Each row is a point on a landscape with many peaks, with its height.
From any point a climber takes the steepest step (rise divided by distance) to one of its 2 nearest points. It stops when none of these is higher. Distance is the straight distance between rows; heights are no part of it.
mase:  275  173   63  127 -235  324   25  169 -297  192 -317  274 -156 -195 -366   49 -143 -201  235 -342  126  278   95   98  130 -164  -27 -560  height 30.5
pipu:  281   47  203 -115  -44  172 -131   32   67   96  200    2 -270  348  -94 -329  -32  -11 -101 -236 -196  -36  162 -265  133  126   47   27  height 25.6
Befe:  117 -164   10 -304  239  120 -358 -184  -17   23   78  219  326  120 -329  259  203   73 -178   43   51 -174 -247  -46  -21  139  343   -4  height 45.4
gor: -101  -70   49 -138  -26   94 -470  -80 -178  321  113 -112 -171  135  -98  -70  332  -49  -10 -283    8  -64   75  177  213 -227   39  254  height 33.9
Dukav:   47  -66   83  -51 -252  253 -434 -162 -210  363   98 -136 -153   40  111   54   18 -326   27 -213  102   60   21  186  106 -167   95 -134  height 36.9
Fale:  150  -18 -154 -120 -195  326   29   -5 -376   22 -122  163 -129 -287 -380 -102 -261   71  100 -230   54  367   71  -87  165 -343   33 -372  height 35.2
fatib:  245  217   44  -69  231   36 -172  133 -100  -75  -15    6 -260   51 -160 -161   66 -192  189 -149 -206    2   70 -214 -310 -218  191  -73  height 44.7
Gobo: -216 -254 -246  151  106  166  130 -102  -32 -195   54  107  194  116  366  -90   44 -318   15  -12  364   33  -92  280   80  229  403 -174  height 27.5
logu:  100 -113   56 -157   56 -107 -229  -61   31   66  -95 -260  219  131 -194 -459  125  177  189   13   12  -75   19  153 -393  247  196  -33  height 73.0
Sobag: -301  110   64    5   -5  -20 -185 -258  303  140   68 -108   82  156  246    0   74  498  -68  152   70 -220   33   93  262 -198 -259  -10  height 14.7
Ran: -142  -72  -90  161  212   64  235  120  122   -5    2  162  117  135  -40 -142  218   62    5  -43 -204  -15  -38   -8  412 -218 -158   92  height 46.5
tok:   29 -131  163   16  187  231  133   20  266 -210  380 -134  134   39  406   29 -217  132  231  130   14  -52   65 -219   29   73   32  180  height 19.8
Siv: -370  -79 -343   22   72  161 -109   24  -39 -206    5  127 -100   89  257 -103 -118 -169   49 -123  224  191  -68  150 -224   88  244 -130  height 28.6
supus:  155 -272  115  -10 -188  -25 -174  198 -304  120   42   21 -364   -8 -239 -291   36   -5   67 -416   96 -229  122  -64  -42  119 -392  -63  height 58.7
mame: -187  182 -125  -36  -18  263  -79   73  317  209  -93  -14 -183 -206 -396   66   -8  -25  155 -112 -348  142  -55 -131 -190   76  453  242  height 41.7
mipe:  109  410  -50 -162  277  111 -368 -189   49 -106   65   79  -24  -23 -192  -40   15  -53   44   81 -183  -39  -84 -104 -264 -110  463  -84  height 49.8
Vamu:   85  171  140  -77  -94  -44 -246   26 -115  231  121 -276  117  133  346 -182  -99  -14  106  196 -164  220   65  -28 -371 -403 -186  -73  height 14.5
tiz: -158 -119 -238  111  -69  -11   83  142   11  128  -16  -85 -401 -153 -245   75   13 -277 -116 -306   10  305  -53   89  -21  349  390  252  height 28.5
Rito:  -58 -128  -62  -56 -124  265  -71  161 -389  228   78  -21 -220   72 -116   66 -210  -91   22 -391  101  153   65 -110   37 -108 -128  100  height 59.2
zokar:  -92   51 -119 -218   43  236 -384 -292   92  -27  -84  254  239 -200 -478  250   53  194  -81  171  105 -310 -112 -192  -10  161  259 -188  height 49.7
suk:  -60 -227 -238   44  106  -34  288  156 -281  -71  131  141 -146 -336 -346  154 -213   -5  -92 -229   79  110 -168 -286   45    1 -367  101  height 33.1
pesa:  -89   -7  111   44 -178  -99  139  115  281  206   71 -248  245  128  576  195 -250   21  328  112  -80  242 -102  196  105 -331  -69  163  height 17.5
ripu: -281   15  -35   67  -35   25  290  203   42   77 -355   24  -12   98  -29  407 -354  -70  -81  -43 -175  -53  -67  -30  236  204 -252  275  height 38.1
kogi: -114  100   48  115  -53  -21   80  -95 -100 -272 -145 -166  279  230  472  -95  -20  -21  162  175  250  -48   47  196   31 -130  195   42  height 20.8
Ziris:   72  191   37   20  -75  -61  -18  -82  145  -15  -23   78  119  212   48 -189 -158  294 -206  159  -25 -201  -21 -192  -87  103 -226 -144  height 14.6
zufid:  159  -40  -77 -197  184   41  -56 -113  277   87  280  207  292  135  217  220  -52 -106  -22  212  215   34   68 -216   74  254  242 -301  height 35.9
Pog:  163    9  139 -133 -170   19  -54  -95 -284 -437   88  -35 -283 -183 -258 -107  -86   80 -236 -126  361  -83   67   77   93 -138  -42  145  height 47.5
Zuro:   44  321   58  108 -184 -124    2 -101   98  216 -174 -163 -147  -71 -253  327 -160 -106 -132  -69 -322 -294   89 -146   52    1  -78  246  height 32.0
demu:  -16  235   38 -287  -14   37  -64  149 -113  -95  -98   -7   64  -45   -7  199 -283   63 -124  149   73  331 -106 -159 -189 -318    0   40  height 28.1
tibuv:   23  112  -38 -161 -116  154   40   -3 -299  -85 -110   28 -264 -332 -269 -189 -138  210 -112   34  269  182   74 -278  145 -293 -142 -379  height 39.7
muzuz:  139  167  -40  106   -2 -164  385   58   89 -317 -169  353    0  110  152  -39 -195 -170 -275   13    2 -102 -120  -80  293   38  -86 -113  height 46.8
Gos: -181  -14 -176   33  123 -241   68  155   44 -318  -39  323   33 -302 -263  163   27  -65   91   71   20   19 -159   80 -241    3   -6  122  height 37.3
muk:    9  -32 -123  184  -71 -170  304  185 -146   21 -308   73    6  106   66  211 -355 -199 -258 -163  -75    9 -250   12  338  209 -114   15  height 41.6
gove:  295  213  -79  139   15 -337  -80  101 -105  -22   62    3 -143 -353 -349  418  166 -348  111   47 -186 -223  145 -157 -140  -50 -102  101  height 42.1
Zilad:  398  194 -107  159 -257   56  273  116 -214   23 -200  174 -175 -313 -238  -60 -193 -219  263 -246 -175   90  207  -36  -69  -36 -104 -552  height 33.3
pov:   11  130 -117  -51 -121  135 -167  -41 -114   41   85  -93  -73    8   45  240 -577 -292  295   71   25   34  173 -400   56   58  -53 -205  height 49.4
Sime:  415  -44  -72   58  -39 -223 -105   11 -149  -31  -21    1  307 -135 -105   27   -6 -274  -59  105  -41 -199 -193  -55  -48  114 -194 -145  height 38.3
gure: -392   39  -79  107  -30   36  122 -244  253    6 -145 -221   47   52   25  270  -61   75  -87  285   -6   30   -1   92 -284  313  307  123  height 35.4
seleg:   42 -204   98   -8  179   34   91  -12  162   78  357   32  -15  -28   35 -151  442  -19  -35 -106 -182  176  -80  166  399 -288  139  212  height 51.2
Lamaf:  401   -6  210   29 -290  -33  184  199 -167   59   25   70  -41 -208  109   56 -173 -489   42 -253  -50  491  102  413  -13  -79  -45 -226  height 35.1
sal:  233  146 -168   51 -141 -225  -33  162 -193 -156  -25  235 -206 -425 -329  211  -63 -257  290  -81 -134    6  193 -129 -158  -46 -140 -299  height 37.9
vizo: -248 -197   22 -113   38 -330   11 -103 -154  190  -47 -240  229 -118   -2  280  263  -52 -163  219  386   58  111  286 -165   81  138   -4  height 53.7
Reru:  231 -137  185 -180 -141 -223   69   83 -309 -380  -36 -211 -160  -49  -66 -150 -127  -96 -118 -148  322  -93  124  141 -193  182 -113  252  height 50.3
mafos:   70 -244  130  -81  -15  256 -253  174 -502   60   11 -121 -304  218    8 -275  101   57   93 -378  300   21   12  -97 -141 -117 -197    3  height 64.9
vizi:  -36 -180  -95  183   13  -16  234  182  245 -105  -97  -52 -265  127  -78  -85   62 -137  -25 -161   93  126   -3  155  246  445  365  253  height 26.5
razi:  114 -221  -76   62  126  203   22  128  -86  381  212 -330 -201   20   84 -291   62  -26  137  -17 -147  241  159 -398  -38   87  -48 -147  height 24.1
siz:  -70    0  -98   10  -65   91  -70   91 -194   59   83  -60  463   94  463  344 -309 -357    1  -78  -49 -166 -272  -48 -110  -95 -215  164  height 13.2
Miv:  145 -234  133  -54   -4  160   40  111  -76   58  333 -361  134  -24  409 -112 -124 -163  282   10   50   82   76 -113   93 -100   -9  159  height 20.9
dobun:  112 -205  102  185  181   53  -53  -72 -235  -32  172 -360  127  307  367 -395  311 -111  374  -10   46 -246  136   98  -76    2   40   36  height 47.8
sumog:  147  455  246 -261   68 -121 -106   -5  164  -80 -169  152 -101  -95 -132   94  -14  158  -38  235  -58  -43  164 -214  213 -287  -61 -201  height 30.0
nagu: -123   53   -9 -223 -189    1 -263   90  -87  -11   36  265  487  196  398  132 -172  -79  -71    9   89 -227 -187   27 -222 -154 -200   28  height 12.0
suli:  160  172 -143  -35 -163 -138 -180  -76 -128 -106  -13   43   95 -232 -367  125 -255 -215 -122  -11   -1  -98 -137  -93 -188  118   61  -20  height 35.3
tepe:  184  367   -2 -176 -106  -10   68   74 -156    0 -198   89   57  134  -28  213 -516 -143 -183  -94 -140  226 -111 -210 -184  -46  -70 -119  height 31.4
Sibi:   -2  192  -63   33  246  -30  180  199  -32  150 -265  116   23  -74   35  323  167  209 -304  312  -17  117 -145 -220  -39 -137 -250 -132  height 20.6
kup:   27  335   14  121 -132   54   79   -6 -174   -8 -101 -123  -65   19 -273  167 -329   45 -351 -102 -268   47  -75 -270   -5 -104  -40  216  height 35.6
dola:  281  -13  171 -262  -67   -9 -179 -137  -43  -24  -93    2  347  331  116 -502  -63   52  107   90  161   -3  -63   91 -306   93  260 -277  height 65.5
zal:   89   95  144    8 -214    9   -1   12   59 -192 -126   38  -94   67  255 -254 -134  -63  166   44   11 -195  180   78  157 -175 -279  -96  height 40.7
tiveg:    4   45  134  -62    0   12  -13   49   16   54  109 -285  375   23  474  129 -309   21  140  346  -46  294 -131  -21 -226 -194  -32   72  height 16.1
zavuv:  142 -128   91   38  220 -154  196  226 -121 -379  -80  104  294  -33   27    2   38  -81  133   20 -128 -260 -187  -41 -296  -86 -344  189  height 9.9
fep:  268 -110  208   69  198  154   40  -53 -180 -192  277  -40 -199  125  257 -302  207 -181  124 -214  118  -41  156  113  -82   34  182  -68  height 45.1
Zekol:   52  -81  -45    5 -212   95 -130  -77 -213  -29  -19 -218  -26 -144   72   44 -236 -230   66   70  195  113  117  -53 -124   20 -146 -248  height 45.2
Mogom:  140  -73  -81 -109  188   22   60   54   88   -9 -187  305  358   53  -83  311  195  -27 -160  210  186 -291 -132 -192  382  171  -44 -226  height 29.3
zize: -232   69 -308   99 -130 -209  -81   79  236   13  -41  304  -37 -129 -285  220   15 -281   18  -56 -118   86  -95  159  -76  141  150   21  height 34.9
soka:  372  187  107  127  -38  -47   61  146   78 -149 -195   26  -12  217 -117 -399   40  -52    6   89 -106  207  -83   89  -12 -126  245  -48  height 52.1
Vezu: -133 -131  178  -26  122  117  138 -198  373 -270  262  -76  255  258  282   91  -83  152  163  183  -24 -159   58   88 -160  325  240  107  height 18.7
kolol: -127  234  -89  368 -428 -251   12 -313  259   74   10   12  -41   49   72   24   81  -34  -53   88 -274 -320  193  241  432 -123 -147   11  height 25.2
togin: -106 -150 -134  -79  287   25 -257   21   44  152  242  333    1  144 -131  181   24 -162  -16 -338 -166 -247    8 -153  -39  199  -49   78  height 56.6
lokib: -223  126 -222  -14  -75  155 -204   69  -22  231  -78    6   69  227   49  -40 -233 -182   22    4  -25  168 -118   40 -332   33  137  -18  height 30.4
lagab: -276   39  -46   37  109   33  -30 -120 -319 -193 -190  -67  321  312  200 -145  -43   44  -87  113  205 -136  -60  192 -429 -124   99  157  height 22.2
burif:  -27  245  -38  149  264 -196  -89   23  139   75  -82   53 -131 -152  -54  362  243 -134  121   51 -234 -342  181 -205 -184   62   37   18  height 47.2
mizu:   95  -17   60    1   41   46  264  213 -103 -493   43  198  -60  101  -79 -242 -336   -7  149 -347  -92   23   -5 -135  132 -108  -41  212  height 46.0
kudir:  175  -70   90 -155   98 -183  -53  -77  133 -167  311  514 -101   30  -14 -190  159  -27 -247 -198  -46 -107   44   30  230  125  -51 -247  height 55.4
lobi:  196  249 -188   96 -216 -183 -114  -76 -110  261   93 -130 -115 -263 -297   30  -45  -33 -207 -164 -108 -175 -116 -267 -421   90  -15    6  height 32.7
vov: -228 -402 -114  154  287    2  152  -97  136  -87  253 -313  335   12  113  108  191  -65  234  256   67   50   72  247   -2  222  456  103  height 48.2
navag: -210   72  183 -249 -106   36 -164  -86  247   96 -259 -125  131  155   55  190  -33  483  -72  212  -65  -83 -176  104   61 -180 -218  160  height 13.1
gopas:   50 -164 -158  305 -292  -83  217   72 -370  307   -1  178 -105 -103  120   82 -123 -229   -7 -387  -73    5   11  340    0   95 -615 -275  height 31.5
Kamib: -399 -214  -35 -299  148  -55 -216   10  -75   78  -72  -27   -7 -171 -149  205  136  162 -120   22  327   80  -59  206 -150  166  115  203  height 50.8
raru: -291  164 -316  173  -38   46  127   -4  280   83 -103   39   44  257  239  201 -132 -251 -102  131 -129  231 -133  110 -147  207  224   76  height 32.9
vev: -178 -224  102 -182   48  -30  129 -145  285  -47  -93 -346   24 -270  -43  431  105  386  261  428  -71  -89  160  -56 -255  139   33    2  height 45.6
tade:   86  -21  157 -214  -87 -113  206  278   14  -14 -278 -180  -28   -9   12 -242 -192  144 -148   18  170  288  -65   53    5   53  -58   85  height 44.8
fev:  244   -6  260 -127  -88 -380  151   -6  -85 -212  -24 -264  102 -135   29  103 -109    1 -107  205  327 -160  296   54 -115  266  -29  106  height 53.3
marep:   12 -171  -38  197  -68    0   30 -103  -43   56  244 -219   45  -65   30 -125  166 -104 -130  113   33  164 -132  107  370  -56  174  123  height 56.2
fuvu: -215 -204   78 -122  368   22  112 -234   72  -57  142 -268  269 -120 -165  139  273  -14  171  218 -112  -82  107  236 -314  260  548  -25  height 46.6
Gegol:   63  269 -108  150 -142  -93  -98  -97 -213  432  201 -201 -398 -373 -126  117  133  -50 -217 -152 -181   -5  115 -225 -285 -215  -49   16  height 29.7
Sidek: -441 -195  -93 -174   37   36  117  104  285 -256 -151  148   42 -386 -190  279  -32  203  153  200 -201  205 -159  147 -265  -61 -108  142  height 39.6
mutav: -228  -14  102  138  107  116    0 -460  362  -43  169  -83  117  170  143   32  162  611 -129  264  -15 -219  -74   15  192  -20  183  -26  height 16.0
dul:  -53 -197 -109  -72  231   -6  -29  109 -348   69  456  161 -127 -189 -103  212   69  -59  -52 -325   83   -6  -58 -176 -175  -56 -417  164  height 31.3
Nofo:  -63  132  -98 -298  163   61    4  305  -25   77 -316   24   26  -61   32  248 -109  117 -105  220  345  303  -36 -312 -197  -12  -78 -153  height 24.9
loso: -147 -185  -49  160 -114 -169  103 -193   92  168   79 -296   19   27   61 -276  265  227 -269  158   68   81  -54   85   67  201   15  -41  height 61.8
rab: -146    2 -156   17  -10  228   55  140 -179   96  -99 -119  -99   43   49  182 -423 -163  262 -148 -109  189  144 -201  198  -13  -43   73  height 54.1
zisu: -139  -98  -39  189  130  -74   58 -408  344 -219  165  -66  257  219  239  120   50  296  184  294  107 -303  177   40  157  116  217 -148  height 17.4
Vobi: -143   54   -3  -50  -98 -267  -71 -176  120 -209   32  183  -47  -67  195  -27   50  -45 -171   73  215   68   55  297   47   54  149    1  height 61.9
Fel:  320  188   85   83 -251 -152  205   87   52 -254 -282  -28 -141  112   34 -392  -80   -2   84   23   32  -47  121   14  -25  196  -20 -246  height 45.5
nozuv: -134 -184   96   13 -232 -244  135  103  293  316   30 -111  -73  334  426  206  -49  -89 -113 -108  139   27  101  269  370  102  -69  187  height 19.4
kimab:  -85 -201  137  -20  -87 -211  -10 -137  214  107   58 -360   43   64  -56 -535  178  416  127  177   33  188   17  249 -221  197  227  -10  height 67.3
Fitip:   86 -164   -6 -169   56  -80  -11  235 -403 -122  267  369  190 -100  -31  295  -67 -225   43 -352   98 -129 -229   59  -82 -245 -258  225  height 29.9
mudup:   96  159  -67   72   45 -285  158    0  284  -80 -133  208  -80 -353 -105 -103  368 -113  119  337  -35  203   82  110  307 -110  234 -238  height 22.8
Makod:  445  113  211    9 -238  -74  175   74   34  132  -64  252 -103   91   57    5  -83 -340  142 -294 -365  183  272  257  209  -84   60 -157  height 32.1
Batet:   13   66  106  206 -176   93   19    5  107 -204  -93 -234  220  289  594 -293  -86 -146  534  147   37 -113  -65  268    6 -292  143  -18  height 19.7
Pipa: -362 -154  -13  242   28  299    8   18  177  102  -89 -345  301  320  399  232   21  115  222  294 -200  -39 -128  145 -269  -57    5  267  height 13.0
geneb:  -33 -173  167 -196  140  142  277  280  -29   53 -269 -238  -23   41  135  156 -160  293 -141   35  186  122 -137 -207  109   50 -116  289  height 40.6
gugol: -193  215  -19  333 -254 -358   37 -102  202  -37  104  -65 -172   49  379  -38  -63 -226  124  102 -260  -96  263  350  163 -124 -248  112  height 22.7
romal:  390 -142   81 -147  -91   31  -61   79 -375  -15  297  230  332   76 -140   41 -114 -304  -12 -255 -157  -67 -365  -68  -22 -155 -176  104  height 28.7
pavu:  214 -193  -47   -3 -285  173  120   91 -312  156  161  -95 -198 -253  -37   -3 -166 -302  -43 -326  138  575    7  329  -48   40  -22 -179  height 37.5
lagev: -182   93 -168  103   51 -179  -64   65 -190   76  -61  129 -170   77 -177  -31  278  152  -83 -154  -42    5 -231  165 -218 -242 -160  203  height 25.3
Pevor:  -80   78  110  -14   57   37 -223  -97  118  147  -62   13  -93   29 -358 -117  447  188  -64 -164 -224 -183  -91   88  344 -158   49  287  height 30.6
Mido:   94  -86   31  -31  185  -88  -11  -77   47 -253  117  480 -188    2 -360 -447  249  158  -55 -345 -152 -130  -98   76  211  -30   91  -15  height 50.9
tezo:  -88  -22   59  -21  242  384  364  211  -23  103 -331 -176 -139   60 -129  266 -399  341  -78   69 -207  164    4 -452  180   22 -124  121  height 35.8
ropu:  118 -372   60  181 -157  318   38  -28   11  229  296 -396 -251  -19  253 -208   26  -99  359  -36   83  173  243 -115  108    5 -176 -163  height 22.3
Dorok:  -35 -144 -102 -197  402   20 -273 -191   60  289  271  166  197    3  105   83  254   -7  128   98  134   68   74  -53  -32  113  286 -398  height 39.0
gidut:   14  275  -49 -142  119  -41 -428 -303   10   55   -4  -33  -17 -223 -349  -25  187  197   56  186   -4 -241   72 -145   -8  -53  258 -113  height 55.5
fafu:   -7   68   61 -265  -90   17 -267  -50 -352 -133 -168  -91 -220 -246 -382   -3    1  196  -36  -70  352 -100   66 -102  105 -239 -162  -34  height 44.0
Rato:  147  -79  153  113  366  -35  251  254   70 -148   66  -77  206  -66   68 -209  115  119  183  165 -345 -113    1 -124 -232 -163 -415   89  height 9.0
zag:  -11  -22   21   74   79   -5  153 -164  187  -64 -343 -125   22   13 -475  -81  311  222 -173   75   80 -173  -37   45   51  367  423  154  height 54.7
dolit:   84   58 -218   25   65  -36   66  127  -72  237 -313  210   85  -60 -289  191  217   66 -213  148   10   16 -196 -335  279  -22 -142 -252  height 25.1
nudak: -286  154   24 -101 -151   31 -188 -175  259  -73   72  111  -92  243  -19 -163 -121  198  -76  -13  -60   83 -117  161   95    5  109  116  height 56.5
gotop:  -56 -115   56  -65 -174 -410   79 -120   62 -158  -66 -114  295 -149   81  215  -29  -35  -35  273  352  -83  125  315  -19   83   10  -99  height 57.0
nosi: -111   93   -8  -68   51 -130   43  177 -201 -332  -40  393  376  -52  357   84 -141  -46  -37   32   67 -161 -248   71 -322 -244 -331   75  height 10.9
noluf: -356  -67    3 -235  138   -8  -60 -119  119 -136  -40 -150   -7 -191 -106  328   43  341   55  324  316  -38  160   13  -87  115   10    7  height 48.3
ganu: -239 -125 -283  227  106   23  248  129   12 -214  210    8   41 -359 -162  129 -141 -167   59   36 -151  181 -144 -138 -132   66 -227   -4  height 35.0
kize:  115  -95   71  -67   68  -55  163 -113   90 -219  162   84  281   71  199 -242   -4  185  -84  240  305 -114  -41 -161  180   35   -2 -160  height 16.5
Mubi:   37  204  139  -91   43 -110 -118  -85 -199 -539  -27  201   47  -63  171  -63  -61  -67   18   25  175 -296   77  243   67 -304 -153   19  height 37.2
sigu: -353 -167  141  -14  -74  335  -34   65  132  112 -213 -305   59  118  107  237   -3  339   73  228 -322   88 -138   60 -146 -138 -155  333  height 11.7
Periv: -179   -6 -152  230  105  120  -41 -336  -77   40 -100  -80  -31    5 -277  -28  284  201 -355   29   52 -208 -136  -13   78  189  296  143  height 61.5
rize:  168  346  -30   75  214   76   89  -50  -68 -441 -119  314   99  204   78  -15 -174 -101 -183  154   82  -50 -154 -190  -41  -64   87 -184  height 52.7
giku:  -17   93  -16  -94  218 -179 -256  210   56  170   37  293 -193   45 -142  463  136 -276   84 -238 -183 -254  263 -144 -129   79  -75  188  height 52.4
luso:   34  420   65 -106  166 -115 -193  -80  -58 -313  -98  108  -15  -73   88  236   47   -8   40  257   24 -273  145  -35  262 -433  -15   50  height 34.3
Telez:  -66 -155   42   73 -183  -59   81  207  217   90  -53 -335  208  137  515 -165  -87 -107  571  133   46   28   79  287  -14 -114 -148   49  height 18.6
Nete:   -8  289   34  -65   25 -256  118  115  191 -148 -173  348 -185  -87 -148   -1  116   66   43  114 -100  121  114   50  208 -249   78  -68  height 26.2
Ruru:   60 -220  103 -135  189  150  -36    3   69   33  350  354  200  169  152   25  116  -39 -236 -184    7 -163  -51 -123  139  241  -58   83  height 60.9
gorel:  -60  320  -77  357 -234 -186  179 -237  152   72  -90  -87 -216 -132 -104   60   37  114 -305   52 -146 -220    6  -58  353   76  -73   95  height 28.3
kogup:  126 -245 -145   70  187    9  306   79   55 -209  271  227   29 -217   85 -163   57  -81 -103   26  170  161  -45 -204  228   93   18 -225  height 18.0
zusor:   75 -129    6  286 -335  231  -24 -178 -129  115  -33   79 -137  -52   13 -287  178  -76 -289 -179  154  122 -168  462  182   50  -39 -313  height 40.0
kek: -118   62  143  100 -308 -269  118  -14  324   50  -33    4 -275  229  406  120  -41  -14   95    1   89   17  390  334  288   -9 -124  -54  height 20.7
fud: -328  160   -2  -65   41  232 -217 -245  323   40  -75 -154 -110   76 -124  237   74   60   96  102 -242  -18   45   70 -185   65  425  262  height 38.0
dova:  -72  -23  100 -257   93   97 -178   30  -64  128   58 -211 -186  142  313 -379 -114  409  162   72  281  127  175 -152 -194  -71 -113 -127  height 5.9
Rov: -264  165  -85   57  239 -153 -179 -217  -15  173   -9  101 -277 -209 -324  -65  544  206  -78 -132 -220 -200 -184   59  -52 -201    2  147  height 27.6
gige: -351 -242  -56  -92  119   63  191   16  401 -184 -224  157 -200 -229 -188  333  176  281  205  295 -214 -108  189  -81 -184  139  -85   98  height 42.3
Lemin:  -50  216 -146  320   83   58  147 -167  -38  -22  -34  117 -255   -7 -151  -83  287   71 -512  -57  -87  117 -235   -6  196 -161  260  125  height 52.2
lote:  108  -68 -170  -13   20  -72 -221    1  248  127  159  397  379  112  -25  225   35 -194  -45  221   20 -187 -108 -114  194  306   30 -254  height 32.6
Mili:  357   12   91 -126  -39   16 -118  100   60  190  123  179 -125  167  -68 -210  174 -123  150 -165 -234   40  177   58  285 -214   97 -115  height 28.4
Pativ:  -12 -320    9  207  258  -28   83  -23   10   76  -23 -372  126  120  116 -252  339   14  238  221   44   56  140   65   -5   53  208  176  height 51.0
lerem:  -41  104 -176  188   67   21   87   73  -34  279  149 -322 -339 -316 -105 -114   14   91   74  -29 -218   38  155 -427 -199   -1  -77   38  height 26.6
kos:  133  117   14  118 -334 -179  219   86   87  238 -227 -111 -123  -98  263  -10   10  -89   43  236    6  376  226  344  178 -151 -186 -313  height 57.9
bap:    3  -10 -144  -77  -10 -210 -225   61  -58  253 -136  -11 -208 -163 -232 -150  128  174   -7  -28  230 -264  117 -310 -232  395 -146 -243  height 48.1
vovut:  116  116  150   -6 -314 -347   -2   49  138  295   21  -21   -3  253  104  105   17 -173 -234 -143 -107   75    5  244  153  111  -97  183  height 17.9
lis: -182  -18   87  -51   86  139  113    4  129  188    3  210  103  289   67  106  -40  349 -256 -125 -136 -188 -106 -162  474  -78 -266  120  height 43.3
gadi:  142 -113 -121   83  121  -42    8  130 -236  111  -65 -113   98  -59  -22   33   55 -121  153  113   11   30  -15 -125 -122  -11 -149  -81  height 41.5
Vudem: -103  -78   62  180  130   44  -42  -42  -36   39 -126 -249  408  120  408  276  -22  -79   16  170   -2 -226 -120   40 -120   -6 -193  264  height 14.4
gam:  294  196  102  -41   24  -14  -19  -34  -84 -378  -80  102  259  296   -2 -374  -95  -45  -91    4   52  -34 -247  -74 -185  -47  324  -71  height 58.6
pof: -117  -41   38  -74  170   69 -236  -66 -281  -35  -54  110  142  226  -32  -66  159  203  -23 -181  135 -231 -215  204 -411  -72 -134  326  height 23.6
Lil:  154  -61   -1   44  228  246  399  253 -195 -240  -29 -122   38  -72 -293  -48 -309   77  165 -277 -226  151  -93 -251  164 -124  -31  341  height 43.7
sefup:   70  197  111   77 -369 -292  183   23  181  107 -130 -305 -122  -98   42 -153 -155   95  -98  184  -11  336   30  156   37  -35    6   69  height 49.6
biv:  153 -249  160  -50  -42  100  -57    8 -141  119  347  -17 -149    6  350 -149  165 -294   52 -288  171  266   82  374 -172   59  232   38  height 42.9
dil: -181  -74   57 -135 -163  279 -186 -314  325  -50  221  187  186  125 -186 -130 -142  343 -175  -73 -223 -122 -234  -16  153  245  -43  177  height 52.0
tani: -128  181 -146  -39   26  192  -13  105  335   19 -324  -22 -199 -201 -551 -126  124  192  -81  -65 -145  -71 -157  -89    6  168  445   78  height 47.1
surig:   -8  119 -254  -52  -99  -76  -19  108  140  223  -25  312 -305 -155 -311  204  -19 -237 -133 -412  -70  198   38  -21  107  138  319  -31  height 31.6
naleb:  165 -263   90  126 -255  398 -146   -6 -108  370  231 -161 -109 -153  110  -59   60 -341  133 -184   70  420   19  323  -18   29  237 -264  height 40.2
Rutip: -232 -164  226 -206  -41  455  -34 -211  164  -78  -31  213  136  368  -33   86  -96  405 -300  -77 -108 -282 -233  -89  179  125 -171  303  height 47.7
kubup:  173  -54   10 -226  257 -161 -411 -259  -82  186  122  205  100  115 -114  -33  278  -25 -157  -12  123  -74   50   35 -145  125  167 -180  height 41.9
tifod:  205 -194   31 -137    0 -117   11  236 -193  152  -48 -128 -200   12  -85 -312  -38  135 -130  -99  289 -109  133 -315  -59  249 -318  -85  height 53.1
Lorol:   61 -255  -49   75   17   17  155   71   66 -327 -124   67   24  247  282 -103   -3 -277   69  -34  283  -67   73  165  214  312  273   55  height 26.3
gama: -227   37 -136 -211 -171 -145 -318 -157  130  200  -61  -53 -134 -115  -23    0  -93  183  145  116  237 -214  315 -128 -176  317  -65 -236  height 44.4
modo:  -72  -13  274 -114  117 -122   19  121   19 -178   84 -231  137 -151  105 -145   31  351  280  266 -206 -118  151 -132  -99 -314 -403  227  height 8.0
zisa:  -15   18 -101  149  -46   78  125 -174 -139  -57  146  277 -131  -40  123 -292  242   31 -462 -181   88  211 -211  174  307 -228   37 -133  height 45.0
nik:  166  -39  -73   90  192 -160  188    4  233  -10   60   33   12 -116    8  -50  288  -76  -23  231   66  291   44 -114  177  176  295 -291  height 19.9
fol:  140   -5  128  169  200  358  331  125  -62 -170  -84 -253 -159  -36 -208  -26 -104  247 -178   17 -195  101 -145 -388  147  -59   77  281  height 40.4
dob:  -25   -4  -24  -13  182    6  144   -5  142 -571  247  424  -61  -21 -226 -363 -116   86   10 -288 -197 -172  -43  -94  143    0  -49   55  height 48.0
zuf:   98  176   66   94 -117  -17 -137   27  -66  507   88 -403    0   84  149   57   17  -87  -21   75 -221  169  130  -55  -15 -300 -264   53  height 12.9
reku:    1  102  108  -17  192  -21  -83  109  -23 -186  -48 -242 -113   -7  143 -334  -43  227  317  140   28 -108  302 -203 -334 -140 -149   -3  height 6.9
Firi:   79 -101   68  435 -369  281  114  -77 -300  306   56   80  -61 -120   54 -212   84 -189  -86 -302  -57  100 -116  284  -67  168 -395 -438  height 35.5

For each start below, name the point where the climber stops.
navag: mafos
kize: gam
dolit: gidut
lerem: mafos
Lorol: Periv

Call two points neighbours if one is among the 2 nearest of the other. Go from one point of each pair to the other, from neighbour to neighbour, staying as high as possible. Name the lowest point that can't be avoided.
gotop and Vudem: sigu
kos and Ruru: tezo
Ruru and gam: mase
Pativ and Periv: gure
kup and Periv: kek
logu and gotop: lis
mafos and gotop: gama
